Points on a hilly landscape, in no order, each with its height.
A climber steps from a point to the highest of its 4 nearest points, and stops where none of them is higher. Distance is the straight distance between rows; heights are no part of it.
j_336 (h 57.8): [-7 -4 -1 -6 -1  5  8  5  0 -9]
j_639 (h 41.1): [ -1  23  -1  -2  -5   7  14   4 -11   7]
j_373 (h 78.2): [ 27  46  -3   2 -19  -7  18 -16 -33  20]
j_984 (h 16.5): [  6 -30 -18 -11  -3   6   0  -5  12 -30]
j_668 (h 41.9): [ 10  23  -6  -5 -15   8  16  -4 -13   0]
j_839 (h 12.7): [ -9  44  20  11   5  -1  15  12 -23  34]
j_389 (h 29.6): [  5 -40 -17  -8   4   1 -11  -3  20 -32]
j_632 (h 65.9): [ 14   8 -16 -11 -23   8  16  -7  -9 -14]
j_749 (h 52.4): [-28 -25  28  14  31 -12 -38  12  22  23]
j_402 (h 27.2): [  4 -46 -14   3  13  -5 -28  -4  28 -23]
j_733 (h 43.4): [ 23  31  -8  -6 -24   2  20 -12 -19   2]
j_779 (h 9.3): [-15 -30   4   7  21  -5 -18   6  19  -5]
j_469 (h 47.6): [  0 -39 -11  -1  11  -3 -16   0  24 -22]
j_965 (h 39.1): [ 16  -8 -24 -18 -24  11  15 -10   1 -29]
j_589 (h 53.2): [-5 11  3 -2 -2  8 13  7 -8  3]
j_79 (h 55.0): [ 12   0 -18 -16 -21  11  14  -9  -1 -22]
j_759 (h 50.9): [  6 -10 -14 -12 -11   7   8  -4   5 -23]
j_627 (h 40.4): [-31 -16  32  10  27  -7 -22  18  12  25]
j_881 (h 42.6): [-25 -15  21   6  24  -4 -14  16  12  12]
j_452 (h 74.3): [-21 -23  16   8  24  -7 -21  10  19   7]
j_590 (h 23.3): [ -1 -44  -8   5  16  -7 -30  -2  28 -19]
j_538 (h 68.1): [-14 -39   6  20  25  -9 -54  -2  33   7]
j_458 (h 27.6): [-16   4  10   2   9   6   5  15  -2   8]
j_855 (h 28.9): [-29  -2  22   6  19   1  -4  19   0  16]
j_235 (h 18.5): [-32   8  29   6  20  -2   0  24  -3  29]
j_832 (h 40.0): [-21 -32  18  13  27 -10 -36   9  23  12]
j_71 (h 55.3): [ -5 -25  -2  -5   9   1  -5   0  10 -14]
j_893 (h 28.8): [-16 -21   9   6  18  -1 -12   6  15  -1]
j_643 (h 44.8): [ 40  27 -18  -9 -43  -3  17 -24 -22  -7]
j_456 (h 76.7): [  9   9 -12 -10 -16   8  16  -6  -9 -12]
j_441 (h 42.7): [  9  43   4   5  -6  -2  18  -3 -26  23]
j_188 (h 75.1): [-1  8 -4 -5 -5  7 14  4 -4 -8]
j_698 (h 24.0): [ -7  27   8   3   1   5  13  10 -11  12]
j_995 (h 20.8): [-15 -31   8   9  23  -7 -30   3  24  -1]
j_933 (h 33.3): [  4  46   9   7  -3   0  17   2 -25  26]
j_126 (h 43.8): [-23 -17  16   6  22  -5 -12  10  13   7]
j_468 (h 25.4): [ 12 -22 -22 -20 -15   9   8  -8  10 -33]
j_602 (h 57.7): [ 18  19 -13  -8 -24   4  17  -9 -13  -5]
j_594 (h 47.1): [ 15  40  -2   1 -15   1  18  -8 -24  13]
j_985 (h 47.5): [ -3 -15  -7  -6   2   4   4   0   8 -17]
j_726 (h 42.9): [ 31  37 -10   0 -28  -4  16 -17 -28   7]
j_877 (h 16.4): [ -1  36   9   4   0   5  15   6 -17  22]
j_982 (h 64.5): [  7   2 -15 -12 -18  10  14  -4  -3 -17]
j_813 (h 70.3): [ -6 -30  -5   0  10  -1  -9  -1  17 -19]
j_284 (h 53.0): [ 34  42  -4   1 -27 -10  18 -22 -34  13]
j_885 (h 54.1): [ 17  47   4   4  -9  -4  17  -6 -29  24]
j_978 (h 41.2): [-13  -3   5   0   7   4   3   9   5  -1]
j_425 (h 66.8): [ 42  33 -13  -4 -37  -9  21 -26 -29   3]
j_921 (h 74.4): [-24 -32  21  21  29 -11 -58   5  32  24]
j_973 (h 19.3): [-21   9  15   4  12   3   5  20  -1  15]
j_211 (h 50.7): [ 40  38  -7  -2 -33  -9  19 -27 -30   7]
j_57 (h 13.5): [ 10 -48 -25 -10   1  -3 -15 -10  25 -41]
j_178 (h 3.3): [-21  27  19   7   9   4  14  18 -12  27]
j_395 (h 5.1): [-18  41  24  13  14   1  11  21 -22  43]
j_532 (h 40.5): [ 27  16 -19 -13 -35   7  19 -15 -12 -12]
j_354 (h 39.3): [-12 -21   3   2  12  -1  -7   6  10  -7]
j_391 (h 8.4): [ 13 -36 -23 -14  -3   4  -3  -8  15 -37]
j_275 (h 5.0): [ -8 -41  -1  11  20  -6 -34  -2  27 -11]

For each start below, name the point where the climber stops.
j_389 -> j_813
j_395 -> j_373
j_57 -> j_813

Call two points neighbours if one is among the 4 nearest of the other. Go from one point of each pair to the other, from neighbour to neighbour, staying as high as possible. Name the lowest point that can't be avoided.
j_425, j_921 -> j_893
j_456, j_425 -> j_733
j_373, j_425 -> j_284
j_452, j_921 -> j_749
j_456, j_813 -> j_985
